Points on a hilly landscape, in no order, each with its height.
From any point a climber takes the steepest step (rise divided by distance) to one of its 2 nearest points. It stops when none of these is higher. Distance is the straight distance between rows; heights are no part of it.
<466>: [135 173 170 108 100  98 106 108 153 149 101 120  79 125 100  85 183 154
 147 162 147  89 102  63 134 137 122  98 131 133]  (h 46.5)
<637>: [117  99  99  97 107 128 146 137 129  91 120  98 114 137 115 140 154 176
  76  70 133  78 125 118  86  80 109 106 185 118]  (h 42.9)
<316>: [115  57 100 145 165 147 158 166  92 117 159 132 138 149 163 137 123 102
 160 124 115 192 126 139  75 112 187 167 106  95]  (h 59.3)
<131>: [124 113 131 119 143 169  89  52 161 140 158 154 154 140 130 161  68 145
  99 159 134 122 128 134 167 132 116 167  91 113]  (h 6.6)
<60>: [157 115 178 102 103 109 146 163 137 100 111 142 180 126 136 121  84 108
 173 121 114  96 131 156  81 129 113 133 121 109]  (h 42.6)
<245>: [174 111  66 114  82  97 156 207 142 139  89 109  58 133 131 103 106 146
 165 113 109  70 157  92 153 109 129  97 136 148]  (h 29.9)
<227>: [122 121  99 119 137 122 137 155 155  98 140  90 142 134 145 140 143 159
  89  95  94  76 164 130  99 163 121  98 184 131]  (h 37.0)
<670>: [124 132 100 152 104  85  76 189 123 118 101 153  68 119 111 150 132 136
 145 120 152  97 158 128 105 145 127  85 134 156]  (h 41.7)
<486>: [172 104  69 127 133 128 113  91 138 121 160 100 154 128 131 143 138 110
  83  75  77 124 172 134 141 109 114 102 136 154]  (h 28.9)
<781>: [151 131 166 171 119 147 109 159  67  91 151  91 134  81 129 140 164 126
 115 123  92 172  65 118  80 115 103 132 158 107]  (h 39.3)
<166>: [105  85  81  81 139 148 182 108  83 112 126 172 126  97 142 141 161 162
 123 132  65 113 132 146  99  82 134 152 100 126]  (h 65.7)
<90>: [100 132 152 129 105 130 128 109 126 160 103 163 152  93 138 101 121  79
 201 134  96 131 177 153 169 156 122 103  94 156]  (h 53.2)
<103>: [129 160 108 139 117 100 116 252 114  97  90 114  83 118 117 140 120 149
 163 168 137 128 125 105 121 163 155 113 124 140]  (h 46.9)
<445>: [168  95 146 122  75  92 110 177 129 103 104 110 123 133  99 107  64  83
 165 113 102 102 135 134 124  95 133  97 132 127]  (h 39.5)
<463>: [161 177 157 112 105 115 133 137 144 139 100  98 105 126 139  94 135 139
 139 111 155  95 115 101 188 118 114 113 169 144]  (h 58.3)
<520>: [137 162 125 120 140 107 128  99 145 150 132 115  60  59 170 127 142 135
  97 169 106 187  64 141 120 162 113 104  99  96]  (h 45.3)
<173>: [ 90 104 186 136 118 188 112 143 112 100 130 146 147 165 128 142 109 117
 129 106 121  59 211 165 119  76 126 136 174 119]  (h 3.5)
<156>: [161 150 120 144 144 145 123 126 135 120 143 108 132  71 135 158 123  88
  88 124 121 213  78 155 117 161 101 112 111 106]  (h 36.0)
<651>: [128  88 140  79 135 185 134  75 142 138 147 121 153 147 161 113 109 130
 103 142 144 122 141 148 131  79 125 153 123 126]  (h 5.3)
<528>: [132 134 145 167 111 145 138 211  92  77 133 122 119  98 133 165 162 177
 127 132  90 149 102 110  87 150 132 140 140 119]  (h 45.8)
<727>: [143 144 187 158 156 165 158  90 116 129 135  85 161 143 128  83 147  88
 127 115 121 199  96 146 130 116 161 138 137  92]  (h 4.6)
<369>: [118 146 121 149 151 139  74  45 156 103 156 124 130 115 124 149  48  95
  89 149 140 148  99 126 150 150 150 114  98 112]  (h 8.2)
<501>: [135 138 167 162 139 163 154  99 134 145 131  98 156 123  97  95 131  95
  94  97 121 169 145 162 180  77 127 165 148 134]  (h 3.6)
<9>: [ 90  94  87 138 107 137  90 140 122 149 107 133 112 183 123 136  99 134
 120 170 152 152 111 109 133  89 158 171  95 147]  (h 13.6)
<283>: [155 125 128 108 115  89 119  75 171 132 120 142 160 124 124 130 145 127
 158 130 165 152 140 165 132 137  95 139 111 139]  (h 13.5)
<514>: [118  92 149 167 155 155 121 163 108 132 148 122 103 100 159 126 136  82
 145 125 143 229 136 136  57 146 164 127 141  92]  (h 52.2)
<538>: [144 118 106 161  88 114 113 206 119  98 111 107 102  97 172 118 153 163
 158 168  83 146 141 128  86 157 137 139 134 150]  (h 53.3)
<584>: [158 102  43 120  88  82 129 154 165 170 106 158 112 136 128 115 132 153
 145 118 103  75 168 108 176 127 125  96 127 173]  (h 26.8)
<422>: [117 131 147 146 139 165 151  88 113 117 127 136 146  79 158 106 126 123
 152  95  65 124 202 146 131 171 115  98 121 128]  (h 61.0)
<111>: [183 103  88 102  79 156 143 126 166  89 147 121 126 120 179  97 146 172
 144 152  91  90 117 108  86 119 111 135 127 116]  (h 54.7)
<30>: [155 102 121 112  88 112 125 112 110 104 116 103 115 104 113 114 159 150
 138 153  92 111 112 105  86  86 128 119 136 139]  (h 48.0)
<160>: [124 149 150 105 149  78 132 121 145 155 153 191 150 162  66 144 139  80
 155  88 133  77 155 134  89 159 118  79 114 121]  (h 43.9)
<11>: [102 163 136 123 145 108 133 115 178 143 116 153 153 123 134 122  83 118
 140 132 174 112 149 146 174 197 151 138 128 130]  (h 68.0)
<471>: [128 137 161 154 144 144 110 163 102 110 149 127 114 108 108 134 101  43
 143 126 149 186 137 130  98 170 155  92 116 127]  (h 60.2)
<464>: [129 169 133 144 118 147 139 166 169 136 143 126 143 126 174 132  68 141
 126 135 167 140 140 108 139 198 124 129 121 123]  (h 53.4)
<129>: [103 124 153  94 121 108 117  94 160 135 115 154 131 145 114 108 114 140
 185 145 127  31 148  78 161 111 126  95 109 111]  (h 22.3)
<545>: [165 147 135 129 144 102 120 136 142 134 127 140 123 143  73 132 151 121
 112 159 209 125  54  93 110 117 136 143 131 152]  (h 17.6)
<109>: [137 150 139 142 125 106 109 126 133 131 127 131 120 138 106 167 145 137
  69 115 186 104  73 119 122 127  96 122 178 130]  (h 21.3)
<567>: [ 92 175 125 137 182 150 132  94 113 128 148  74 106 163 138 129 132 155
  71 116 114 141 156 112 174 125 151 112 130 122]  (h 7.5)
<526>: [ 84 132 136 100 139  99 129 155 142 149 116 175 159 191 116 123 120 144
 174 156 140  65 129 101 128 128 179 142 112 138]  (h 20.6)
<490>: [147 121  80  80 129  97 188 137 125 142 124  96  88 150 110 126 159 175
 105 106 123  90 106 105 147  60 120 100 147 132]  (h 50.0)
<298>: [167 139 123 143 134 115 132 131 165 135 118  91 165 153  94 121  81  60
 146 113 198 196 125 137 151 149 141 122  96 138]  (h 11.1)
<280>: [ 87  95 185 103 135 187 142 101 102 129 155 140 158 168 129 144 144 125
 151 150 149  97 167 174 111  94 119 169 128 120]  (h 4.4)
<395>: [136 142 121 142 138 159 123 125  95 106 140 126 130 126 156 178  87 133
 103  95 144 196 115 152 166 147 109 151  88 123]  (h 30.7)
<204>: [102 171 169 163 148 153 165 124 107 119 153 139 132  87 143 120 121  79
 146  98 109 166 146 144 114 198 119  93 132 103]  (h 78.4)
<697>: [142 172  98 140 158 128 105 121 112 126 140 134 144 133  90 202 127 129
  80  84 193 142  97 147 155 146 100 131 120 127]  (h 26.2)
<588>: [130 130 103 132 148 129 109 131 158 150 155 128 118 172  91 114 105 127
  98 184 160 123  81  74 124 113 147 163 104 109]  (h 15.2)
<26>: [ 94 122 134 114 153 123 169 132 119 137 156 208 111 143  60 134 130  79
 125 102 105  80 145 117 131 102 138 109 137 105]  (h 50.9)
<359>: [101 161 131 108 138 113 175 147 150 178 107 144 119 136 138 106 134 129
 129  86 152 116 146 128 174 143 128 144 145 149]  (h 77.8)
<517>: [118  93 173 148 105 143 116 142  90 160  99 150 172 108 144 112 118  86
 183 145 111 150 171 190 173  92 114 168 122 149]  (h 48.7)
<115>: [154 100 119 110 108  96  80 115 155 152 103 166 141 150 112 104 115 129
 181 112  81  55 179  91 170 125 132 113 101 145]  (h 24.1)
<354>: [ 90 167 159 121 116  98 135  87  95 160  71 127  89  91 107 123 136 158
 122 161 141 140  53 103 168 103 116 132 116 142]  (h 74.4)
<104>: [107 145 126  70 116 116 176  85 124 142 105 112  67 109 129 127 145 186
 110 132 117  94  98  94 162  98 132 126 125 124]  (h 59.1)
<656>: [149 122 139 130 148 145 121  81 142 124 129 101 170 164 114 125 101 113
 132 139 191 180 117 195 141 158 111 142  99 141]  (h 12.2)
<91>: [129 116  76 128 143 112 109 107 152 108 150  97 179 173 137 116 150 141
  78 109 122 108 178 121 125 129 159 138 162 146]  (h 32.4)
<718>: [ 62 157 112 165 179 109  82  80 101 153 124 102 104 159 140 137 166 154
  65 148 118 144 127 141 130 133 147 146 138 120]  (h 10.1)
<461>: [ 97  77 130 119 151 155 152 173  71 127 146 177 121 151 131 157 148 126
 161 124 142 150 116 135  91 109 127 157  96 103]  (h 65.3)
<623>: [111  98  83 121 150 140 191 151  93 110 122 179 123 124 150 156 149 159
 112 135 116 146  67 163  81 102 121 170 120  87]  (h 75.2)
<364>: [115 153 110 138 153 115 166 121 109 113 138  78 157 166 122  93 128 126
 122 107 127 147  98 120 150 114 176 128 140 120]  (h 5.7)
<105>: [ 72  95 104 166 130 125  59 111  93 132 117 115 111 168 127 131 140 187
 104 172 131 125 132 103 121 108 156 161 147 143]  (h 12.3)
<117>: [171 121 121 120 111  67 114 129 179 161 115 158 147 117  85 111 161 125
 132 151 167 106 104 132 126 120 109 157 141 163]  (h 15.3)
<319>: [ 93 120 158 104 133 139 146  78 156 148 141 166  93 121  92 104 122  75
 137 112 147 131 142 149 124 104 127 109 154 145]  (h 59.2)
<693>: [161 147 153 164 125 152  91 134 111 117 172 118 156 106 138 149 196 146
  82 135 100 164 113 131 124 147  63 160 145 127]  (h 30.8)
<720>: [127 130 159 146 139 134  91  95 150 141 126 105 129 131 103 106  39  82
 133 143 187 161 137 115 174 135 146  94 123 127]  (h 9.8)
<27>: [114 103 158 124 107 148 147 130 120 132  76 171 214 111 135 127  96 123
 174 131 106  94 158 193 119 131 125 165 133 151]  (h 45.7)
<367>: [179 110 109 159 117 145  77  90 123 130 177  96 133 119 147 130 185  98
  96 124  92 170 173 123 106 121  89 121 133 153]  (h 24.8)
<625>: [129 129  88 105 116  90 148 196 128  85 127 104 121 117 138 135 109 164
 146  98 109  63 144  85 124 130 152  88 141 129]  (h 32.8)
<745>: [147 151 158 141 130 147 150 165 132 137 157 133 152 126 171 129 159 142
 126 124 154 162 109 137 128 172 100 180 137 119]  (h 40.6)
<174>: [103 202 165 117 131 138 134  69 108 146  90  94  75  86 158 123 150 147
 126 145 128 157  55 123 132 162 127  99 126  96]  (h 57.9)
<484>: [145  88  62 109 116 140 129 138 108 107 130 153 101  92 181 152 142 179
 124 160  60 115 145 108  81 135 103 123 100 123]  (h 66.2)

For each start below, name the point where the climber stops.
<60>: <204>
<718>: <354>
<651>: <354>
<283>: <354>

Call two points neighbours if one is among the 2 nearest of the other. Go from one point of each pair to the other, from neighbour to neighbour, staying as high as possible. Name the lowest point that can't be avoided.
<623> / <484>: <166>
<204> / <623>: <514>
<538> / <354>: <625>
